Each scene shows the same named points in several views. A view is turned or mirrored, shifted and resized as a whole, has a little noise and may leave points out.

Scene 1
View 1
q_239: [  6  16 -16  36   1 -13   5   6 -11  -2 -23  23  10   3   0  18  14 -26
  -5  -3 -15]
q_633: [  6   1 -14  34  13   0   5   8 -17   8 -31   3  -3  -3  14  29   5 -35
   8   3   1]
q_713: [  0  13 -17  37   8   1  -8   0  -1  15 -25  21  -1 -12  10  24   0 -37
   2  -5 -26]
q_496: [  9  26 -22  27   2 -26  14   2   0  -2 -27  20   3  14  -6  20   4 -33
  -4   6  -6]
q_591: [ -2  21 -18  14  14 -17  12  -5  15   9 -34   8  -1  11   1  22 -30 -52
   3  20  20]
q_865: [-13 -15   5  48  19  19  10  21 -34   7  -8  11  20 -22   4   9  18 -25
   1  11  14]
q_562: [  7  14 -28  36  13   1 -12  -7   3  28 -35  13 -23 -10  19  38  -7 -43
  10  -8 -33]
q_159: [  1  -5 -14  31  24  11   3   5 -12  26 -34  -5 -15 -12  22  36 -11 -46
  17  11  10]
q_675: [  3   4  -3  41   4 -10  21  21 -31 -12 -13  19  26   3  -9   8  33 -16
  -8   6   7]
q_346: [ -4  -6   0  35  13  11   6  17 -25   0 -23   6  19 -10  13  18   6 -31
   4   7  17]
q_828: [-13  -2  -1  45  18   3  15  14 -18  10  -6  18  13 -15  -8   5  12 -27
  -5  18   9]
q_154: [  9 -13  -6  31  12   7   8  21 -37  -3 -34  -8  11   0  22  31  13 -31
  12   6  23]
q_969: [-17   4  10  44   0   9   2  15 -18 -14  -6  34  47 -14  -3  -6  14 -23
 -13  -1   0]
q_353: [  5  12 -14  33   7  -7   5   5  -9   4 -27  14   5   0   5  22   5 -33
   1   2  -4]
View 2
q_591: [-25  18   3  39  18 -11  12 -25 -16  -8  21 -13 -32  -8  16  13  18 -21
  17  12   2]
q_239: [-24  -5  -9  10   6   0   8 -17 -17 -22 -15 -23  -7  -2  12   5  -9  20
  33  -8  -3]
q_828: [-23  17   5  13  33  12 -13 -18  -9 -18 -35 -37  -8   3  20  24 -31   8
  18  17  -4]
q_496: [-22   0  -9  23   3  -5  13 -29 -18 -32  -5 -18 -28  -9   2   0   8  11
  27   0  -2]
q_353: [-24   4  -3  18   9  -4   8 -20 -14 -18 -10 -28  -8  -4  12  10  -8   8
  27  -4  -2]
q_675: [-19 -11 -15   0  28  30  -8 -15 -12 -31 -43 -38 -10  12  10   4 -21  13
  30   3 -18]
q_346: [-24   4   0   9  30  13  -7  -8  -8  -6 -18 -38   3   8  24  17 -22  -8
  25   0 -11]
q_159: [-27  26  19  26  16 -18   0 -16  -7  -3   5 -45   9 -12  21  27 -20 -22
  13  -9   0]
q_154: [-22  -1  -1  10  23  13  -5  -8  -7 -10 -10 -52  17   5  16  10 -18 -26
  23 -20 -19]
q_969: [-24 -11 -16  -4  41  31  -8  -3 -15  -7 -41 -18 -13  22  32  15 -24  27
  36  17 -10]
q_633: [-24   9   4  18  10  -7   3 -18 -10 -15  -5 -40   2  -8  13  13 -16  -7
  21 -11  -3]
q_865: [-23   8   3   5  39  20 -17 -10  -6 -10 -38 -44   4  10  25  24 -38   2
  22   9 -11]
q_562: [-29  24  15  25 -12 -41  14 -23 -13 -12   6 -29   7 -24  15  21 -20  18
  26 -15  15]
q_713: [-28  14   6  17   1 -23   9 -20 -16 -11  -7 -22  -3 -11  19  18 -21  26
  29  -3   9]
View 3
q_591: [-57  -1 -74  23 -35  27  29 -22  -1 -16   0  36  -5  28  11 -41 -45  43
  30   5  17]
q_675: [ 50  -1 -38   5 -20 -41  35  -6  34 -30  30  44 -26  14 -18  -5  -2 -22
  16  -7 -64]
q_154: [ 23 -66 -39  36 -47   4  53   1   9 -17   6  12  -9  44 -45 -15 -18  -5
  50  10 -68]
q_159: [-17 -62 -17  41 -35  22  41 -31  12  -5 -10  -9  22  51 -26 -21 -44  29
  52  24 -12]
q_346: [ 22 -36 -33  26 -32 -12  27  -8   7 -35   6  17   4  32 -46  -2  -7   9
  40   4 -45]
q_562: [-30 -57  -2   6   4   1  31 -22  26  12  26 -32  21  67  -6 -24 -76  13
  13  12  29]
q_496: [-18   2 -53  -3 -11  -9  36  -7  26  -6  37  33 -26  29  17 -36 -47  -2
   0  -6  -3]
q_633: [  0 -45 -25  23 -26   2  43 -13  19  -7  15   4   0  46 -21 -22 -39   3
  31  11 -23]
q_239: [  7 -21 -41  -3  -5 -25  28   5  21 -14  43  14 -12  37 -18 -19 -35  -8
   3  -7 -17]
q_828: [ 33   3 -17  14 -18 -28  19 -39  28 -37   4  32  10  11 -22   6  -3  14
  38   6 -31]
q_969: [ 51  10 -41   1  -8 -58  -4   3  11 -66  25  34  -1   8 -59  23  21   6
  16 -18 -42]
View 4
q_239: [  5  -3   4 -13  20   8  -2  -8  -8 -14  13   3  -5 -19   2  10  -4   4
 -21 -15   8]
q_496: [ 11   3   3 -33   6  11  -6 -28   9 -13  10   4   2 -16  11 -12   4 -10
 -20 -20   6]
q_159: [-11 -36 -33 -11   6  32  -4  10 -13   1   5  -8   3  37 -10  19  26   0
   4 -33  -7]
q_675: [  8 -15  10  -9  37  11   7 -28 -13 -14  41  30 -10  -8   6   4  -9  27
 -27  23  13]
q_353: [  1 -10  -6 -16  15  16  -2  -8  -6 -10  10   4   1  -4   3   6   4   2
 -14 -18   4]
q_633: [ -2 -26 -12 -15  15  23  -2  -1 -12  -5  18  -5  -1  11  -7  15  15   5
 -11 -22   0]
q_562: [-10  -1 -22 -25   6  24  -2  18   7 -16 -19 -19   4   6   5  34  15 -10
 -16 -64   4]
q_713: [ -8   3 -15  -8  12  15   2   9   0 -18 -12   1   0  -3   7  26  -2  -2
 -13 -38   8]
q_346: [ -5 -32 -15  10  21  18   2  -2 -27  -2  26  14  -6  10 -10  12   1  19
  -1   6   0]
q_865: [-14 -32 -20  18  34  21  15  -2 -25  -9  26  33 -10  26  -1  25  -8  36
  -3  19   5]
q_154: [  2 -48  -8  -5  26  25  -5   0 -33   6  43  -3  -8  15 -23  15  19  20
 -10  -1  -5]
View 5
q_346: [ -3 -23  -2 -11   4 -17   6  11  -8  -3  12  28   2  -1   0  -8  -3   8
   3 -23  15]
q_675: [ -7 -20  10  -9   1 -16   2   1 -25  -9  21  18  -5  12   0  -1 -21 -33
  -8 -38   9]
q_713: [-21 -29  12  -7 -31 -20   0   0   9  10  19   2 -11 -20 -10  -2  16   2
  -3  -4  15]
q_496: [-19 -23  13  -5 -14 -21   7  -7  -7  -7  27 -21 -14 -22 -14   0  -5 -21
  16 -18  -1]
q_239: [-12 -25  11  -5 -24 -20  -1   4 -10  -6  23   2  -7 -12 -10   3   1 -16
   5 -22   6]
q_591: [-16 -21   2  -8  16 -17  18  -1   5  -3  23 -32 -11 -31 -17 -15   6  14
  33  -4  -2]
q_865: [ -6 -22  -3 -14  10 -12   4   8  -8   5   9  41   1  15   7 -13  -9   4
 -19 -25  25]
q_159: [-15 -28  -8 -13  -8 -22  19   2  16   6   5  20   0 -32   2 -17  -1  29
  22  -3  23]
q_154: [  2 -25 -10 -11  -5 -23  14  12 -10 -15   7  38   6 -13   3  -6 -16   9
  23 -30  16]
q_969: [  1 -18  11  -7  13  -8 -12  18 -24  -2  24  22  -2  31  -8  -1   8 -14
 -30 -31  10]
q_633: [-13 -27  -1  -9 -18 -23  11   0   2  -2  11  16  -4 -22  -2  -6  -6   4
  17 -16  15]
q_828: [-16 -20   4 -10  14 -11   7  -3  -5  10  15  14  -8   8   2 -13  -9  -6
 -18 -19  19]
q_353: [-14 -26   6  -8 -15 -21   7   0  -4  -1  19   2  -8 -16  -8  -2   0  -7
   9 -17   9]

In a view up to two points have been moved. Name them for each view, in the order of its rows, or write none.
view 1 => q_239, q_969
view 2 => q_828, q_675
view 3 => none
view 4 => none
view 5 => none
